A landscape with many valleys, sampled at points; each row gives a point and its height.
A ball rolls from a point to the lowest of its 6 nearest points, and stops where none of them is lower. Distance is the straight distance between rows; heights are no part of it.
duso: [  8  -7   8 -10  10  24 -12  12 -28 -16  -4  -7  21 -28  18   1 -23   4
  19   8  -6 -15  19 -15  -1  12  23  15]  height 422
tokit: [-29  16  -4  58   7  22   4  23 -38 -42  11 -23  17   9  30  -8 -31  -9
  35  10 -16 -49  17  -8 -14  59  38  33]  height 373
Lufaz: [-15  19  -3 -17  -4 -13  -7  13  30   8  -4  -5  -7  11  -8   9   6   1
 -25   0  -1   1   5   2   2  -6  -8  -5]  height 226
gite: [ 14 -48  25 -36  -9 -27   4  -3  17  45 -27  25  41 -31 -41  25  -2   9
  -2  16  31  37 -46 -43  -9 -57 -22 -15]  height 673
ravun: [ 11  35   0  52  -6  24   0  18 -23 -40  20 -26 -28  33  18 -14 -15  -2
  -8 -15 -41 -60  31  32  -3  69  47  18]  height 548
pezer: [-10  29 -36  10   7 -20 -10  -4  23  22   9   6 -20  15   1 -18  33 -19
 -32 -11 -15  -1  18  27   4   9 -15  -1]  height 180
lovap: [ -6  -3  13 -33 -10 -19  -2  15  13   2  -8 -12   3  -2 -14  15  -7  23
  -7   7  21  10 -12 -14   7 -18   6  -3]  height 388
pif: [ 10  54  -8  29 -11  12  -1  -5  -4 -11  33 -26 -50  24   8 -32   6  -7
  -9 -10 -46 -59  41  36   0  65  22   2]  height 378
nifep: [ 18  25  11   9   3  21   0  -8  -8 -11  -6 -35 -23  11   7 -10  -4  -3
 -12   0  -9 -31  41  19   2  27  14  -9]  height 179
Suzo: [ -2  27  -4 -10   4 -11   4 -14  26  14  -2  13  -7   7  -8 -10  17   1
 -17  -6  22  29 -11  10   9 -14 -35  -2]  height 469
pagot: [ -4  10  -8 -10  -2 -13 -11  17  25   5   4  -7  -5  11   5  12  -1   0
 -24 -11 -10 -13  23   4  -6   2  -5  -7]  height 165
Vafud: [-13  26   1  63   8  33   3  27 -44 -42  12 -29   9  16  34 -15 -26 -14
  11  -2 -13 -60  18   9 -10  68  43  38]  height 491
dages: [-13  30 -16  -6  -3 -17  -9  -1  30  14   2   6 -15  12  -6  -8  23  -7
 -30  -6  -6   6   5  13   3  -6 -18  -5]  height 235
buf: [ 10 -39  12 -29 -11 -25   7 -15  24  22 -18  57   5   3 -30  23  17   7
 -14   7  20  56 -40 -21  -6 -74 -49 -13]  height 195
pevu: [ -7 -16   7 -25 -13  -7  -8  23   2   0   0 -19  12 -13   1  13 -16  16
  -7   5   0  -5  -3 -20  -3 -16  16   0]  height 365
bas: [ 18 -41  12 -31  -8 -28   5  -8  20  28 -17  63  14   1 -38  20  13  19
 -11  12  22  59 -44 -27  -8 -79 -47 -15]  height 295
Luku: [ -4  -7   6  -9   2  19 -15  15 -27 -11  -8   6  32 -37  19  -3 -22   7
  39  14 -14  -5   5 -37  -3   5  30  16]  height 329
godig: [ 23  44   4  66 -15  19   4  10 -28 -38  14 -29 -41  43  22 -23  -8 -12
 -22 -21 -46 -75  39  32   7  71  43  22]  height 424
linu: [  8 -39 -23 -34  -1  -8  -2 -39   7  24  -7  47 -26 -15 -17  -5  45  -2
 -25 -13   4  70 -44  22  17 -72 -51 -18]  height 116
kolu: [  5   9 -23  12   7  -4  13 -28  18  21  16  19  -9   9   9 -31  28  -5
 -22 -21  24  37 -24  34  13 -26 -38  -2]  height 352
dalar: [-31  55  15  62  23  23   8  28 -47 -37  -6 -19  30   4  35 -13 -20  -7
  37  10 -13 -65  22 -26 -10  73  28  40]  height 389
nosur: [ -6  -1   5 -24 -12 -11  -6  23  16   3   3 -15   3   0  -4  12  -8   7
 -18   0   0  -6   7 -13  -1 -11   7  -1]  height 216
Turas: [ 16 -19  17 -40   9 -20   6   0  25  27   1  13  21 -11 -23  20  -2   9
  15   5  34  33 -19 -19   0 -17 -24 -13]  height 224
rek: [ -4  -3   7   1  14  18 -15   9 -34 -24 -19  15  32 -27  18  -1 -19  12
  48  22 -18 -13   8 -40   4  12  30  17]  height 348
Kepi: [  1 -36 -38  -3   2 -13   8 -36  26  24  16  35 -14   2   0  -7  28 -14
  -9 -22   6  48 -28  27   6 -48 -44 -18]  height 126
Nogap: [ -3  24 -31  10   9 -18 -10   0  27  18   6   7 -18  20   6 -14  25 -13
 -28 -18 -13 -11  27  26   5   9 -13  -8]  height 176
kitu: [  4 -34 -15 -31  -9 -16   1 -32  16  22 -16  59 -17  -7 -22   8  35   1
 -15  -3   8  65 -42   6  11 -73 -56 -14]  height 122
rigin: [  3 -31  -4 -21  -9 -24   8 -23  37  27  -4  38   6   3 -14  18  10 -16
  -4   1  16  46 -20 -10  -7 -51 -52 -20]  height 132
Geb: [-35  60  16  56  22  20  10  30 -40 -37 -13 -16  31   2  32  -5 -21   1
  47  11 -17 -67  23 -42  -7  75  31  39]  height 401
nofu: [ -8  23 -18   1   1 -19  -9   4  32  11   7   3 -11  16   1   1  16  -8
 -27  -8 -10 -10  25  15  -2   4 -13  -8]  height 177
vumo: [  8  -9   7 -15   2  15 -13  18  -5  -4   4 -15  15 -21  15   5 -23   3
  -3  -2  -7 -12  21 -12  -6   2  19   8]  height 302
Beba: [  6   3  18 -35   0 -20   1  11  21   8  -5   2   7   2 -19  12   0  21
   1   8  27  23 -13  -8   9 -14 -11  -8]  height 271
niku: [ -3 -39 -32 -17  -6 -13   4 -37  22  22   0  39 -18  -2 -10   3  36 -13
 -14 -11   3  56 -34  22  10 -61 -47 -18]  height 123
Les: [ -8 -24  10 -35 -13 -15  -1  20 -13   4 -20  -4  23 -20  -3   5 -21  37
  28   4  22  17 -24 -33   8 -26  28  -4]  height 188
bodo: [  6  28  -4  44  -8  21  -5  14 -16 -34  26 -29 -27  28  11  -7 -15  -4
   1  -7 -41 -54  28  27  -6  64  44  11]  height 664
ros: [ -6   0   7   4  17  22 -10   6 -40 -34 -21   0  21 -19  13  -1 -16   9
  43  23 -13 -20  14 -25   8  20  33  20]  height 307
satun: [ 12 -41  20 -29 -12 -29  10 -13  26  35 -18  37  24  -8 -32  26   3   1
  -9  11  28  43 -34 -30 -10 -63 -37 -11]  height 377
kuvu: [ 12 -39  16 -25 -11 -26   9 -14  34  33 -15  34  21  -6 -27  26   1 -11
  -7  11  26  43 -28 -25 -12 -59 -41 -14]  height 243
ladel: [  7   7  -5  -5   4  -4  -9  14  20   5   5 -10  -3  11   9   7  -3  -1
 -23 -16  -9 -19  33   8  -6  11   0 -11]  height 168
dize: [ 24 -39 -18 -45   6   2  -3 -33   2  37   4  52 -29 -28 -20 -14  41   7
 -37 -29  12  74 -50  24  18 -76 -57 -20]  height 99
pozi: [-18   7  -1  24  -5  24  -3   2 -28 -40   4 -39 -10   5   7   4 -14  -5
  16  17 -22 -33  17  10  -2  43  43  12]  height 278
Rami: [-36   1   0  31   3  15  -2   4 -39 -42 -15 -23  14  -2  20   0 -16  -3
  41  30 -19 -31  11 -15   4  35  40  18]  height 287
guz: [ 17 -38  22 -42   0 -22   1  -1  21  38 -10  16  35 -31 -35  29  -4   1
  14  13  32  32 -32 -34  -8 -28 -12 -16]  height 369
Kep: [-15  10  -4  45  -4  26   0  21 -31 -43  22 -31  -5  18  22  -1 -23  -8
  13   3 -27 -49  18  12 -13  60  47  20]  height 560
Ropu: [  6  38  10  69  -7  38   4  19 -44 -43   3 -37 -13  32  31 -21 -15 -27
 -12 -11 -26 -67  30  20  -4  77  52  39]  height 457
biku: [ 14 -37  13 -49   2 -22  -6   7  11  38 -15  14  39 -41 -30  27  -9  14
  35  10  28  31 -34 -35  -4 -22   4 -18]  height 60
desip: [  6 -25   9 -42   0 -23  -2  17  -7  10 -18   6  29 -25 -12  15 -14  39
  35   6  29  19 -28 -26   8 -21  21  -8]  height 185
Biz: [ 20 -32 -15 -45   6  -4  -6 -31  -1  33   1  64 -23 -23 -17  -6  37  12
 -22 -22  11  79 -51  14  13 -75 -58 -18]  height 118
siv: [ 22 -51  23 -34  -1 -30   7   2  21  36 -16  57  30  -7 -47  23   4  31
  -4  15  33  53 -51 -36 -11 -75 -37 -15]  height 490
kudat: [  5  -4 -19  -1   7 -10  12 -27  31  24  16  32  -2   8   5 -11  17  -3
  -7 -21  24  41 -18  22   2 -33 -47 -11]  height 162
Divuz: [  2 -37 -39  -3   3  -9   3 -35  24  25  22  31 -16   3  -2  -7  32 -13
 -16 -23   5  50 -31  39   8 -48 -41 -19]  height 133
Nev: [  1 -29 -27  -6  -9 -15   8 -33  32  24  10  38  -8   4  -2   1  20 -12
  -6 -18  12  49 -27  14   1 -46 -49 -19]  height 124
kezir: [-17 -22  10 -22 -21  -2  -7  19 -11   6  -9 -13  26 -28   8   7 -24  19
  13   5   7   2 -12 -34  -1 -23  28   4]  height 207
meret: [  2 -16 -29   4   5  -9  12 -32  27  25  20  28  -7   5   8 -15  23 -10
 -10 -25  16  45 -24  31   5 -36 -44 -12]  height 153
bab: [  7  -3 -27  12  10  -4  13 -30  18  21  24  23 -13   8   8 -29  27  -5
 -22 -26  21  42 -21  41  11 -31 -40  -7]  height 297
tava: [ 12  -8   3 -23   5 -12  13 -14  37  29   7  26   9   3 -11  11   3  -4
   5  -9  30  40 -16  -3  -8 -21 -43 -15]  height 135
nake: [ 21 -21  21 -41   6 -21   6   2  24  30   2  13  23 -21 -29  25  -3   7
  19   7  36  32 -22 -24  -4 -16 -18 -14]  height 284
sadi: [ -4  11  11  10   1  28  -2  -2 -29 -32  -5 -39 -16   2   5   2 -11  -6
   9  16 -14 -29  22  11   0  34  34   1]  height 214
Gez: [ 15  12  12   1   6  26  -5  -2 -18 -18  -8 -30 -11  -2   5  -2 -10   1
  -2   0  -3 -27  35  12   1  27  19   0]  height 186
Vuvid: [  9  16 -15   9   7 -11  -6   6  20  11   3  -2 -13  20  12 -11   6  -4
 -22 -20 -10 -21  41  17  -2   9  -6 -10]  height 171
rigib: [ -2  31   2  22  -8  23  -2   0  -8 -26  19 -41 -33  14   1  -7  -9  -9
   0   3 -32 -39  29  25  -7  53  35  -4]  height 395
zonut: [ 19  11   1   1   5   9  -8   8   8  -2   3 -19  -5   7  13  -1  -8   0
 -17 -14  -3 -24  41   6  -4  12   1  -6]  height 169
fugo: [  1  40   2  22 -10  21   2  -6   0 -15  20 -42 -39  16   2 -16  -1 -11
  -6  -3 -35 -42  35  27  -6  52  26  -7]  height 357
dozuz: [ -5  31 -19  11   3  -5   3 -25  18  18  11  12 -17   4  -1 -31  33 -11
 -33 -12  10  30 -14  29  13 -17 -33   2]  height 477
Gulib: [ 11 -44 -26 -32   5  -3   2 -42   8  29   7  30 -37 -19 -19  -9  47 -11
 -36 -19   0  62 -37  37  26 -65 -42 -27]  height 117
sofo: [-10  15   4 -23  -9 -17  -4  15  25   3  -4  -8  -4   4 -13  11   3  11
 -19   4   5   3  -1  -4   5 -12  -6  -4]  height 239
lorit: [ 19  43  10  68 -13  26   5  13 -34 -40   6 -35 -33  37  29 -21  -9 -25
 -21 -19 -40 -73  37  26   6  73  50  29]  height 438
vonu: [ -9 -19   7 -20 -10   8 -11  18 -13   0  -1 -11  29 -34  10   3 -27   6
  13   4  -6  -3  -2 -34  -5 -10  27   9]  height 300
biva: [ -9 -13  10 -31 -12 -12  -1  23   2   3  -5 -16  13 -12  -5  16 -11  24
  -4   7  14   4 -12 -20   4 -20  18   0]  height 328
gazad: [  6 -37   9 -23 -12 -26   9 -15  33  30 -15  37  11   2 -25  22   9  -8
  -7   5  21  45 -29 -22 -10 -58 -45 -14]  height 174
lari: [  5  21   0 -12   6  -9  10 -14  28  18   2  19  -4   8  -7  -3  15   4
  -8  -5  30  32 -11  10   6 -17 -40  -6]  height 282
bes: [ 17 -25  15 -46   7 -23   0   8  13  26  -3  11  28 -23 -26  24  -6  18
  29   8  34  30 -25 -24   1 -14  -2 -13]  height 232
val: [ 10   1  -2 -14   5 -12  14 -17  35  24   8  28   6   6  -7   3   5  -3
   5 -13  30  42 -15   5  -3 -24 -48 -15]  height 137
tus: [ 20 -58  24 -36  -3 -27   5   9  18  45 -16  56  44 -20 -54  23  -1  42
   2  16  36  53 -59 -44 -13 -78 -29 -18]  height 558
karo: [ 17   3  13  -1  12  26  -6   1 -22 -16  -5 -26   1 -11  10   2 -14   3
   3   3   0 -21  32   2   1  20  23   4]  height 206
Sorin: [-37  12  -4  55   5  20   6  18 -33 -38   7 -19  22   5  33  -5 -29  -9
  43  12 -19 -49  17 -18 -10  54  34  24]  height 309
fuzi: [  2  19  12 -28   3 -16   5   2  27  11  -4   4  -3   7 -15   5   9  12
  -9   5  25  24 -11   0  10 -14 -24  -5]  height 250
kelut: [ 16 -40 -23 -36   4  -3  -3 -40   5  28   1  36 -35 -22 -17 -10  47  -6
 -35 -17   6  67 -46  33  25 -72 -50 -25]  height 114
sutu: [  0 -45 -39 -13   6 -10   5 -38  22  25  19  28 -27  -7  -8  -5  39 -15
 -21 -22   0  54 -36  39  15 -53 -41 -23]  height 128
Pufu: [ -5 -15  13 -32 -11 -16   0  20  -1   1 -10 -10  15 -11 -11  13 -13  29
   9  10  21  11 -17 -19  10 -19  17  -4]  height 276
Vug: [ 22   1  10  -4   8  19  -8   9 -12 -12   0 -21   2  -8  12   4 -17   2
  -3  -1  -1 -24  36   2  -5  18  16   1]  height 189
nuv: [-41   1   0  37   2  11   3   3 -37 -43 -20 -16  21   1  24   0 -20  -1
  48  25 -17 -34  11 -27   2  30  34  17]  height 288
diven: [ -4  27 -20  14   5  -5   4 -26  15  24  15   5 -22   4   1 -37  36 -17
 -40 -12   9  29 -14  35  13 -15 -27   7]  height 461
damu: [  6  -6   3 -13  -1   1 -13  20  13   2   5 -13   7  -3   9  13 -13  -1
 -16  -9  -8 -17  27  -4  -7   1   8   0]  height 181
vibo: [ 15 -44 -22 -34   9   1   0 -41   5  32   8  27 -36 -25 -21 -15  52 -11
 -40 -21   4  66 -42  38  25 -69 -48 -26]  height 119
zafon: [-31  -2  -4  33   3  20  -2   7 -34 -44  -1 -29   4   4  13   2 -19  -7
  28  22 -22 -36  14  -2  -3  40  43  16]  height 292
lasem: [-11  -7   7 -26 -10 -14  -6  20  16   3  -2 -16   7  -3  -6  12  -9  15
 -13   5   9   2  -2 -14   1 -15   8  -1]  height 281
sefov: [-12  13   4  25  -3  26  -7   4 -23 -36   8 -44 -21  10   2   2 -14  -9
  11  15 -27 -33  20  17  -5  48  41   3]  height 293
Nifo: [-30  51  10  68  14  26   7  30 -53 -37 -11 -25  20  10  32 -17 -18 -17
  25  11 -14 -71  20 -15  -7  74  35  46]  height 410
rizun: [ 13 -39  24 -32  -8 -24   7 -10  28  37  -8  20  30 -21 -30  27  -1  -6
   6   9  29  36 -29 -35 -12 -40 -30 -17]  height 387
kelo: [-29  40   3  61  16  23   9  26 -46 -36   1 -19  27   8  37 -16 -27  -9
  33   6 -11 -58  19 -20 -10  69  31  38]  height 390
pemam: [  6 -23  14 -43   1 -21  -1  17  -4  13 -11  -2  22 -17 -16  16 -13  32
  24   8  31  17 -25 -23   6 -18  14  -6]  height 200
von: [ 25  16   5   4   6  12  -5   2   2  -3  -3 -19 -12  13  14  -6  -7   6
 -16 -10  -3 -28  47  12  -3  18   6  -8]  height 172
vavik: [ 14 -30  10 -46   7 -24  -3  13   3  21 -12   9  31 -31 -20  21 -10  27
  37   8  30  28 -30 -29   4 -17   9 -14]  height 161
Vam: [ 17 -47  23 -28 -11 -27   8  -5  23  34 -22  49  23  -5 -38  24   6  16
 -10  15  29  47 -40 -34  -9 -74 -41 -13]  height 489
guf: [ -7  38  10  67   2  36   5  23 -54 -41  -1 -34   1  18  33 -18 -19 -24
  -2   0 -18 -64  25  10  -6  73  48  45]  height 432
kulu: [ -2 -31 -15 -14  -7 -19   9 -29  34  27   2  38  -1   6  -5  11  14 -15
  -5  -9  14  46 -27   2  -7 -52 -51 -16]  height 130
mig: [ 20  22   8   8   4  14   0  -4  -4  -3  -6 -28 -20  15  11 -14  -2  -2
 -15  -7  -3 -31  47  16  -3  22   7 -10]  height 173
pob: [-36  31   5  60  14  19   9  23 -36 -34  -1 -16  33   1  35 -10 -31  -5
  44   8 -12 -54  17 -27 -15  62  28  32]  height 333
Dife: [  9  48  -7  32  -9  17  -4   5  -3 -20  32 -28 -45  26   6 -20  -2  -7
 -10  -7 -47 -55  36  32  -1  65  29   1]  height 411
pusep: [ -7  20   3  23  -7  27  -4   1 -16 -31  14 -44 -27  11   5  -1  -9  -7
   6   9 -31 -35  27  22  -7  50  38  -2]  height 325
fevi: [ 16   2  10 -29   8 -16  10  -4  32  21   9  18   8   2 -13  11   1   2
   6   0  33  34 -16  -7  -3 -16 -36 -13]  height 147
tupe: [-48  18   5  54   4  10   8  12 -25 -33  -6 -16  34  -1  31   3 -29  -5
  57  16 -19 -46  13 -43 -11  50  30  19]  height 290
bop: [  0  -2   8  -1  17  22 -10   4 -40 -26 -16  -7  18 -23  14   0 -13   8
  31  21  -7 -17  15 -17   5  18  28  17]  height 332
kovi: [ -8  28 -36  11   9 -17 -12 -10  19  21  15   7 -23  12   0 -22  39 -25
 -34  -8 -14   6  12  31   7   8 -14   3]  height 183
laki: [-11 -20   9 -31 -16 -13  -2  19  -8   2 -13 -15  19 -19  -3   9 -16  28
  13   6  15   7 -16 -31   6 -26  22   1]  height 158
Kepa: [ 13 -31  -4 -35  -7 -15  -1 -18  15  25 -14  68  -4  -2 -26  13  26  12
 -10   2  14  70 -45  -8   0 -77 -58 -13]  height 136
sor: [-13 -24  10 -30 -19  -9  -2  19 -15   4 -16  -6  24 -22   3   5 -23  32
  25   4  17   8 -20 -33   5 -28  29  -1]  height 190
loras: [-17   3   5  19   5  24  -5  -1 -35 -39  -6 -35  -3   0   7   5 -12  -6
  23  24 -18 -29  19   6   2  33  36   8]  height 254
Nini: [ 21 -54  31 -31  -9 -29   3   3  15  46 -28  38  49 -28 -44  23  -2  29
  -4  14  38  43 -52 -46 -12 -69 -23 -13]  height 613
Zeref: [ 14   8  12 -27   8 -14   8  -4  30  13   3  16   6   3 -17  11   6   7
   0  -2  32  34 -13   0   2 -14 -31  -9]  height 166
Vute: [  6 -46 -31 -24   4  -6   1 -41  12  24   7  31 -32 -14 -17  -9  45 -11
 -29 -18  -1  58 -39  39  21 -63 -42 -22]  height 120
rafe: [-18   2   4  19   4  24  -5   0 -40 -40 -14 -30   4  -5  11   2 -11  -2
  27  25 -16 -25  16  -3   5  27  37  14]  height 273
geni: [ 17 -18  15 -46  11 -22   1   6  18  21   0   7  20 -13 -26  21  -2  18
  20   6  35  30 -21 -19   4 -12 -11 -14]  height 301
vamus: [ 14 -46  30 -31 -11 -28   7  -7  24  39 -22  27  35 -22 -37  27   0   5
  -2  14  30  40 -37 -39 -12 -59 -30 -16]  height 589
Ziba: [-10  33  -9  -6   2 -11   3 -12  26  16   0   8  -9   9  -6 -13  23  -4
 -22  -2  13  24  -7  14   8 -11 -30  -2]  height 532
sas: [  3  21 -15   6   6  -6  11 -25  23  20   8  18  -8   9   0 -23  22  -2
 -17 -15  23  37 -18  25   7 -22 -40  -2]  height 436
fava: [  6 -14  -4 -15   0 -14  12 -21  37  25  10  31   4   3  -5   7   6  -9
   0 -12  24  40 -18  -1  -7 -31 -51 -15]  height 131
tugo: [ 31 -46 -15 -47  12   4   0 -31   5  39  11  42 -33 -34 -20 -19  44   4
 -48 -36  13  74 -44  37  25 -76 -57 -25]  height 121
Lunuk: [  0  17 -16   0   5 -16  -9   8  27   8   6  -1 -10  14   7  -3  10  -6
 -25 -14 -11 -16  31   9  -2   6  -6  -9]  height 170
piru: [  8 -33  -9 -28  -6 -19   1 -27  17  21 -17  65 -11  -4 -21   9  31   5
 -13  -1  11  65 -41  -2   3 -76 -54 -14]  height 127
vopib: [-14  37 -19   1   3 -14  -4 -12  27  18   8   9 -15   9  -5 -15  31 -14
 -29  -5  -4  13  -2  21   6  -6 -24  -1]  height 240
zanud: [ 14 -25   8 -31  -2 -23  12 -12  35  32   1  24  19  -6 -22  23   1 -11
   5   3  30  39 -22 -20 -11 -32 -42 -16]  height 159
nago: [ 19  -2  12  -6  13  22  -9  10 -25 -16  -4 -17  10 -15  13   1 -16   2
   9   4  -3 -17  26  -5   1  19  21   7]  height 267
Mefe: [-46   2  -2  47   1  14   5  12 -32 -41  -3 -20  21   3  27   0 -24  -7
  46  18 -21 -43  13 -25  -9  45  33  21]  height 291
tovir: [  7  21 -38  17  13 -21  -7  -4  15  16  12   7 -23  29  10 -28  31 -15
 -28 -21  -9 -20  35  33   6  18  -9  -5]  height 182
refog: [  8   6  13   3  10  27  -7   0 -31 -26 -10 -30  -3  -9  10   2 -14   0
  11  14  -5 -24  26   5   2  25  27   8]  height 220
Zura: [-15 -16   7 -19 -14  13  -7  16 -18  -3 -11  -1  33 -38  18  -3 -27  10
  33   8  -9   1  -8 -45  -7 -12  29  11]  height 248
navor: [-34   0  -8  45   0  16  -1  15 -33 -42   8 -31  10   7  22   0 -24  -8
  31  16 -21 -42  14  -7  -9  51  42  23]  height 319
Nevi: [ 12  38   8  66 -10  30   4  18 -37 -40   9 -30 -24  35  28 -17 -13 -17
 -19 -12 -34 -67  33  25   1  72  50  32]  height 464
rad: [-20  17  -1  58   4  30   2  26 -41 -40  16 -26   8  14  28 -10 -29  -9
  19   4 -16 -51  16   4 -13  63  43  30]  height 502
vafam: [ 18  39   2  55 -10  21  -1  17 -21 -38  21 -26 -39  38  20 -17 -10  -5
 -15 -18 -45 -66  37  34   2  70  44  17]  height 452
Zilu: [-15  27 -23   1   4 -18  -9  -4  29  16   4   8 -19  12   0 -12  25 -12
 -32 -10 -11   2  15  17   3  -2 -16  -4]  height 187
mog: [ -2  -8   5 -21  -9  -1 -14  23   9   1   7 -18  10 -12   7  11 -19   6
 -15  -3  -3  -8  12 -14  -6  -8  13   3]  height 233
zom: [  7  -2  10  -2  16  27 -12   5 -35 -26 -12 -14  15 -19  13   0 -18   3
  21  12  -5 -17  23  -8   3  20  26  13]  height 326
zovo: [-37   0  -4  35   1  17  -1   6 -35 -43 -10 -27  12   0  20   1 -19  -6
  38  25 -21 -36   9 -12  -3  36  37  15]  height 289
dodon: [-31   0   2  25   7  12  -5   0 -44 -44 -22 -17  16  -3  17   4 -15   1
  42  28 -16 -29  12 -21   3  27  33  14]  height 285
rogu: [ -1   3  14 -33  -5 -20   2  12  21   6  -6  -4   3   5 -15  14   0  20
  -7   8  22  18 -10  -5   9 -16  -4  -5]  height 315
veg: [  3  30   8  13  -5  22   2 -11  -8 -16   1 -44 -33  13   1  -9  -3  -7
  -6   4 -19 -34  39  26  -4  39  21 -11]  height 205
gog: [ -6  23 -26   5   6 -19 -11   2  27  15   7   7 -14  17   6  -9  17 -11
 -25 -16 -13 -11  27  19  -1   8 -12  -8]  height 175
pumod: [ 19 -21  14 -36   4 -20   9  -5  31  32   2  17  24 -15 -23  24  -2  -5
  12   6  32  36 -18 -20  -7 -22 -30 -15]  height 201
tutov: [-13   2   6  15  14  14  -7   6 -38 -36 -30   7  29 -17  18   3 -14  10
  51  30 -16 -22   9 -35   8  19  32  18]  height 296
tuzu: [ 12  38  -5  38  -8  20   1  11  -9 -28  29 -28 -37  33  10 -15  -7  -2
  -6 -12 -48 -58  33  35  -1  69  39   6]  height 484
fofu: [-10  31  -3 -11  -3 -16  -1  -2  31  11  -2   2 -12  12 -10  -4  19   1
 -25   0   2  14  -1  10   4 -11 -21  -7]  height 402
zizov: [-19  42   9  66  10  32   5  27 -53 -41  -3 -30   6  17  32 -20 -19 -23
  10   5 -16 -64  22   2 -10  74  42  46]  height 423
mese: [ -1  49  -1  24 -17  12   5 -18   0   1  13 -41 -42  22   7 -35   6 -14
 -13 -13 -28 -45  41  28  -7  43  12 -13]  height 320
ginid: [ 12 -44  23 -42  -8 -24  -1  -4  18  47 -24  16  41 -44 -35  27  -6   3
  13   8  30  34 -42 -42 -10 -44  -9 -17]  height 488
lani: [ 17  51 -10  42 -10  11  -1   4 -10 -24  33 -23 -48  31  11 -30  -2  -3
 -13 -16 -51 -66  40  39   6  70  31   7]  height 396
suk: [ -1 -35 -19 -19 -11 -18   4 -34  24  22 -14  48  -8  -1 -13  10  28  -8
 -15  -7   8  53 -33   4   1 -67 -53 -20]  height 125
vapir: [  9  31   7  63  -6  32   1  22 -39 -43  10 -30 -14  32  30 -15 -18 -14
 -10 -12 -27 -65  30  24  -6  68  49  35]  height 528
sibev: [  2  19  11  12  -5  26   1  -6 -18 -23   1 -46 -23   9   2  -2 -10  -5
  -1   9 -18 -30  32  17  -1  38  27  -3]  height 199
Nupaz: [  1 -14   3 -16   1  20 -14  21 -15  -6   2 -10  21 -32  17   5 -27   6
  13   1  -7 -11  12 -25  -6  -1  19  12]  height 129
goren: [ -3  26   2  64  -1  36   6  24 -43 -42  11 -29  -5  25  30 -15 -24 -11
   0  -8 -22 -57  23  15  -9  71  46  37]  height 527
veke: [  2  44   6  20 -12  14   5 -17  -2   1   8 -41 -39  20   7 -27   3 -13
 -13  -6 -25 -40  42  26  -4  40  11 -14]  height 286
Dul: [ 12 -14  16 -43   7 -22   2  16   6  12  -8  -2  14 -11 -21  17  -5  28
  16   5  32  21 -23 -18   9 -15   3  -7]  height 294
lunub: [ -9   7  -2 -16  -8  -8 -10  16  24   3   3 -10  -2   6  -1  15  -2   4
 -22  -1  -6  -8  15  -4  -1  -8  -3  -5]  height 184
kuni: [ 10   1  15 -36   6 -20   6   6  22  14   1   5   8   0 -19  16   4  17
   9   5  34  26 -17  -9   7 -15 -18  -9]  height 215
Febas: [ 15  28 -17  17   6  -8   3  -9  10  10  -3 -13 -26  27  16 -28  13  -2
 -23 -19  -8 -31  50  24   0  14  -6 -11]  height 178
felab: [-21   7  -5  34  -3  24  -5   9 -29 -40  11 -35  -8  10   9   4 -19  -8
  20  14 -25 -39  14  12  -8  49  42  13]  height 344
sido: [-13  12  -3  36  -3  24  -3  14 -24 -39  20 -34 -16  18   9   2 -16  -9
  11   7 -29 -41  20  17 -10  56  45  12]  height 498
muz: [  1 -37  -1 -24 -11 -22   7 -26  25  23 -17  51   1   3 -21  18  18  -3
 -13   3  14  53 -32 -11  -4 -68 -52 -15]  height 138

Call two points neighbours if one is among the 6 nearest of the other. Go from one point of each pair to the other, from neighbour to neighbour, staying as low as possible. Name the highest point that can't be avoided.
Nupaz / biku -> Zura
laki / dize -> bes
laki / pagot -> nago
laki / biku -> Les

For each start below, name the point where the ball stops.
tus -> dize
Vam -> dize
siv -> dize
muz -> dize
